Each row is a point on a landscape with many valleys, with its height.
From any point a ball rolls to the lowest of the 2 points nearest to it. It stops when none of these is lower. Distance is the straight distance between rows; heights are no part of it.
Z530: [-17 -16   4 -17   9  12  -4 -12 -21  22   5   8  19  -1  14  23 -28   7
  -9   8 -18]  (h 2.56)
Z912: [ -6 -10   7   6  -9   6  -9 -17 -28   9   4  21  -1  -4  -6   2  -6 -17
 -21  11 -15]  (h 3.71)
Z692: [ -3   3 -11  -8  -7 -15 -23  21   9   9  -8 -12   9  -8  -2 -12  12   4
 -14  -8  40]  (h 7.54)
Z623: [ -9  -5 -13  35  11   9  33   4  -3 -32  17  19   0  21   8   2  -9 -17
  15  -7 -28]  (h 4.67)
Z260: [ 12  -3  -3  -4   5 -21  -2  16  23   8  -6 -22 -15 -19  -7 -19  22  -2
   4  14  21]  (h 4.51)
Z171: [-18   0  -5   2   6  20  27  -5  -4  -7   4  -2   1  -2  24  25 -18   4
  20 -31 -28]  (h 3.45)
Z907: [-12 -16   7  -2 -12  29 -13 -17 -19  -9   3  -3  10  -3   7  20 -12  -5
 -25  -1 -31]  (h 0.58)
Z355: [ -7  15 -23 -23  16   6   6  13  15 -22  -7   0  12  -3  26  10 -15  -2
  29 -31   7]  (h 4.13)
Z756: [  4  -2  -2   4  16  -3  -3   5  -5   8   3  24  -2   6  16   9 -15  -6
  12  14   1]  (h 6.75)
Z134: [ -5   9  -8 -42  14  14 -23   7  -1 -10 -14  -5  24 -11  21  19 -22   8
   2 -25  -6]  (h 2.95)
Z871: [-20  12  -4  -4  -7  29  17   1 -13 -14   8 -12  19  -1  21  25 -14  16
  17 -32  -5]  (h 3.93)
Z708: [ -5 -14  17  -4 -30   9  -8 -34 -10  35   8  13 -11   7 -20   1  -2 -33
 -20  18 -37]  (h 3.20)
Z656: [ -6  11  15  13 -11 -11  14  -2 -19  -2   0   2  -5 -22  -7   1   5   4
  -7  -5  18]  (h 2.19)
Z671: [ 25  10  11 -10   5 -20 -14  -4   7  19  16   2 -22 -22 -14 -12  12 -14
  -1  -2  -1]  (h 3.28)
Z401: [ 14 -15   0 -22  -6 -11 -10   3  21  19  -2 -24  -7 -12 -18 -14  30   9
 -18  21  23]  (h 5.10)
Z784: [ 15  -6  14 -10 -11   2 -23 -23   0  16   0  -1  -3  -9 -19  -5   3  -7
 -21   1  -6]  (h 4.15)
Z3: [-20  -4  -3   9   5   6  27   2 -18 -21  20   0  14   5   7   8 -10   8
   6 -15   8]  (h 0.57)
Z605: [  1  -5   3   9  -7 -12  -5  20  18  -2   4 -12 -11  20  -5 -12  18  10
  -2   8  33]  (h 5.62)
Z499: [ -7  -9   9 -22  11  12 -16  -4  -4   0   2  15  -2   7  18  28 -15   8
 -23 -19 -26]  (h 2.92)
Z917: [  9   1   9 -12 -16  11 -32 -20  -5  19  -8  -4  12   2 -11   1  -4  15
 -24 -16   1]  (h 4.60)
Z663: [ -3  10  -1   1  13 -10  -3   6 -10  -6 -22   3  -7  -1  13   5 -10  21
   2 -10  -2]  (h 4.99)
Z379: [ -1  11 -18  26   7 -11   3  22  24 -27 -12 -18   3   7   1 -18   8  -1
  20 -34  19]  (h 7.95)
Z236: [ 12   1   8 -12  17 -22   0   3   2 -10   9   4 -18 -25  -4  -3  12 -10
  -6  -9  -3]  (h 2.40)
Z949: [-17  -2   2  28 -14  12   3  -7 -30  -6   2  21   8   9   6   5 -16 -13
  -3  18 -10]  (h 3.18)
Z45: [  4 -12   2  -9 -23   0  -7 -31 -20  41   7  13  -7   3 -27 -17   3 -26
 -13  41 -25]  (h 2.74)
Z284: [ -1   0  -9  -2  -1   6 -11   1  11 -16   4 -18   9  -7   6  -1   1  -3
  12 -19  24]  (h 5.00)
Z340: [ -1  -7 -16  15 -11 -10  -1   3 -11  13  -9  -8  -8  20 -17 -29  12  13
  -6  40  15]  (h 4.59)
Z602: [ 17   0  -2 -37  13   4 -34  -6   6  14 -12  -2  28 -14  -6   8 -18   3
 -20 -15  -3]  (h 3.04)
Z341: [ -5   9 -17  27  18   3  44   2  10 -26  10  -5  14   8   8  -4 -11   6
  30 -27  -9]  (h 2.18)
Z771: [ -1  -4   4  31 -13 -12  22  -2  -8   5 -14  -5 -10  21 -22 -28  16  11
   2  45   3]  (h 4.61)
Z126: [ -7  15 -16 -35  14  20  -3  14   4 -18  -8   6  14 -15  31  26 -19  -4
  16 -28 -11]  (h 3.64)
Z611: [ -5  -7   4  18  -4   6   8 -13  -3 -15  12  -6 -12   7   5   2  -1  -9
  10 -10 -12]  (h 3.85)
Z141: [ -2  -2  10  31  -2  -9  17  -3   2 -13   8  -6 -19  15 -11 -11   5  -6
  12  11  -7]  (h 4.18)
Z534: [ 16   2   8 -14 -28   1 -20  -7   0  34   1   8  -9   9 -28 -18  23   6
 -24  15  17]  (h 7.18)
Z403: [ -9  -4  -5  11 -15  13 -14 -21 -16 -13  16  -5   1  12   4   0 -13  -2
   2 -25  -5]  (h 4.23)
Z12: [  4 -11   6 -20  -1  14 -11 -13 -10  29  -6   8  14  -7   0  13 -11   7
 -15  24  -4]  (h 3.42)
Z22: [-16  21   3  30   9  -4  24  18  -9 -17 -17  -2  24   4   6   0 -10  24
  13   1   7]  (h 5.44)
Z889: [ -1  12  10  23   4  -9  30  -2  -8 -18   1   7  -9 -24  -1   2   6  -6
   8 -20   0]  (h 3.03)
Z161: [ 18   3  -5 -25   6  -4 -31  -7   5  19 -33  -6   9 -22  -5  -1  -2  15
 -20  -2  -2]  (h 3.90)
Z89: [ 10   2 -10 -15 -15   2 -29   8   3  27 -10   1  11  -1 -14 -13  16  12
 -23   8  34]  (h 7.36)
Z343: [  2  -6  -4  -5   8  -6  -5  20  23 -18   5  -8  -1  10   6  -5   7  -2
   9   1  27]  (h 5.37)
Z799: [-14   9 -15   1  16  12  43   8   7 -29  -3  -9  16 -10  21  16 -14   7
  31 -31 -15]  (h 2.85)
Z705: [-12  21  -1  25   8   2   8   9 -11 -12 -13   2  11  11  18   7 -16  18
  19 -19  -5]  (h 5.25)
Z159: [-18 -13   4  -9  12   7  14  -1 -19  -3  16   5  10   0  17  21 -17   7
  -1  -1  -7]  (h 1.69)
Z658: [  4  14   5  36  -5 -24  21  12  10   0 -15 -14  -7 -14 -17 -22  19  -2
   8   9  20]  (h 6.15)
Z904: [ -2  10  -2  43   9  -2  22   7   2 -22  -6   5  16   6  -1  -9  -3   1
  17   3   8]  (h 5.64)
Z138: [  4   0  -8 -35   7   9 -36  -1  15  -8  -7 -14  19  -2   8   7  -7   4
  -6 -29   8]  (h 1.76)
Z471: [ -3 -20   2 -10  21  -5 -11 -11  -8  15  19  20 -14   5   9  10 -12 -18
  -8  -4 -40]  (h 3.97)
Z479: [ 23  12   1 -18 -17 -11 -19   9   4  34  18  12 -13  -5 -30 -21  28  -5
 -18  27  17]  (h 7.04)
Z313: [ -3   5  15  44  -5 -18  29   4   3 -11   2   2  -7  28 -23 -22  11  -2
   9  28  -3]  (h 4.39)
Z632: [ 11 -12  14 -12 -16  -6  -6 -15   2  22  12  -7 -29  20 -19 -13  17   4
  -8  36 -12]  (h 6.05)
Z699: [ 13 -10  15 -25  11   1 -21 -12   8  14   3  17 -11   7   4  19  -4  -8
 -22  -6 -30]  (h 3.53)
Z797: [ -1  -2  10  18 -10 -12  16 -16 -22   5   7   1  -5 -22 -17 -10   7 -14
  -5  22   5]  (h 0.82)
Z915: [ -8   0 -13 -23   2  24  18   8   9 -31  14   7   1  12  23  22  -4   0
   5 -38  -6]  (h 3.05)
Z147: [ -8  -9  -2 -18   1  30 -19  -3 -10 -17  -1  -2   9   0  22  29 -12   2
 -15 -25 -32]  (h 2.14)
Z680: [ -1   0 -17  11 -13  -4  -5  13   5  23 -20 -15   1   4 -11 -21  21  15
   1  27  30]  (h 4.14)
Z762: [ 16   5  -4  15   3 -13  -6   6   1  13  -3  13 -17   9   1  -9   1  -5
  14  33   0]  (h 6.59)
Z249: [ -2  20  -1   3  13  -8  22  18   8 -26  -5  12   0 -16   9   2   3  -6
  16 -30  16]  (h 3.69)
Z582: [  1 -17  11   3   2  -3   0 -14   4  21  -4   1 -25  13  11   7  -5  -3
   6  18 -32]  (h 6.30)
Z53: [ -5  -1 -17  13  15  15  36   8  12 -30   9  18  -3  16  23  15  -9 -12
  20 -19 -28]  (h 4.47)
Z736: [  7  -1   6  -7   6   2  -5 -13   3  -6   2   2 -11 -15   4  13   0 -10
  -3 -19 -12]  (h 3.26)
Z744: [ 10  -7   3   2  -4   0 -12  -5  -1  18 -17   6 -21  18   3   2   2   5
   4  35 -14]  (h 6.44)
Z753: [ -4   3   4 -13   2  19   5  12  19 -29  -6   4  -2   0  21  24   2  -6
  11 -12   1]  (h 3.70)
Z405: [  5   1  12  -5 -11  14  -4 -11  -1  21 -14  -3   4  -6   8  13  -4  11
   4  11   2]  (h 4.10)
Z954: [ 14   3  -4  -3 -12 -12  -1  -1  -9  33  14   9 -15  -1 -26 -26  19  -6
  -5  45  17]  (h 6.90)
Z291: [  8  -2  13   5 -17  -6   2   8  12   8   8 -10 -23  20 -15 -11  24   3
   3  37  14]  (h 5.86)
Z309: [ 15  -1 -11  -7   3 -12 -17  -1  -9  27   9  18  -6  -4 -11 -14   1  -8
   4  31  14]  (h 6.76)
Z240: [ -9   2  -6  20  12  -2  40  11   4 -32  24   3  11  12   0  -5  -3   3
  13 -23  14]  (h 1.52)
Z537: [ 10 -18  15 -20   6 -14  -4 -18   5  22  11  -5 -26   3  -9   0   8   1
  -9  20 -20]  (h 6.14)
Z583: [  2   6   6 -18   3  -2 -11   0   2   8 -17  -6   4 -18   3   6  -3  16
  -7  -5  16]  (h 4.56)
Z272: [ -1  -6   7   9 -22  -4  13 -22 -21  20  10   6 -10 -13 -22 -12   7 -25
   0  47  -9]  (h 2.00)
Z128: [  2   9  -2   8  10   6  18  11  13 -25  -1  15  -6   1  16  13  -5 -11
  21 -19  -5]  (h 4.16)
Z813: [ 21 -11  12 -40  18  -9 -13  -3  14  11   7  -1  -5 -13 -12   2  10  -8
 -22  17 -10]  (h 5.90)
Z840: [  4  15  14  36   9 -13  32  19  29 -20  -4   0   6  16  -6  -7  10   2
  20  -3   6]  (h 5.82)
Z107: [ -5   9 -36 -13   4  15  26  20  10 -51   4   1   5   4  16   6  -3   1
  12 -42  -1]  (h 3.54)
Z681: [  1 -15  -7  -3  19 -14 -14 -14 -18  -1  18  11  -6   8   2  -2  -9  -9
  -6  -2 -18]  (h 4.25)
Z286: [ -9  -1  -2  23 -18  10  -8  -7 -26  -1  -6   5  10  12  -4  -9  -6   0
  -4  26   8]  (h 2.58)
Z395: [-14  14  -6   5  -8  23 -11   3  -9 -17  -2 -23  21  -7  13   8 -11  13
  16 -19   8]  (h 4.45)
Z759: [ -2   1  -2 -10 -11  20 -34 -19 -17   5   9  -3  22   4   2   8 -15   3
 -10 -20  -4]  (h 4.65)
Z643: [ 20   6   9   4  -2 -20   3   1  13  15   5  -8 -27 -20 -15 -15  19 -10
   7  23   4]  (h 3.91)
Z63: [  9 -16  15 -13  -9   3 -16 -24 -11  18  14  14  -1   1 -23   4  -1 -17
 -33  15 -23]  (h 3.67)
Z433: [  1  15  -9  14  13 -31   2  30  28 -12  -6 -10  -9  -1  -4 -23  14  -5
  11 -25  27]  (h 8.04)
Z351: [ -4   6  -6  19 -11   1 -10   5 -10  -1 -14  -8   7   1   0 -11   1  14
   1  11  19]  (h 3.35)
Z729: [-17  15 -13  10  -1 -11   3  28  19 -22 -22 -25   9  -9  10  -8  10  14
   7 -40  30]  (h 7.84)
Z864: [ 18 -15  -1 -38   9  -3 -19  -4  20  19  -3 -10   8  -7  -8  -3   5   6
 -13  14  16]  (h 5.57)
Z100: [ -2  10  13  29   2 -19  24  22  23  -8 -18 -10   0   8  -6 -14  14  15
  12   9  22]  (h 5.97)
Z687: [-17  11 -10 -15  -3  -9 -10  24  10  -3 -21 -25  19 -19  11   1   3  11
  -3 -27  38]  (h 7.71)
Z903: [-18 -29  11  -9  -3  18  -9 -22 -17  22   9   7  10   2   2  18 -21 -10
 -24   4 -37]  (h 1.99)

Where does a ball stop that starts at each point below?
Z100 => Z138
Z864 => Z236
Z534 => Z3
Z53 => Z797
Z395 => Z3
Z582 => Z3

Call two points neighbours if one is among the 2 nearest of the other. Go from one point of each pair to the other, from neighbour to neighbour, staying as low as possible. Name the highest point that can't be avoided.
Z907, Z3 => Z530
Z286, Z138 => Z128
Z915, Z138 => Z355
Z286, Z797 => Z912
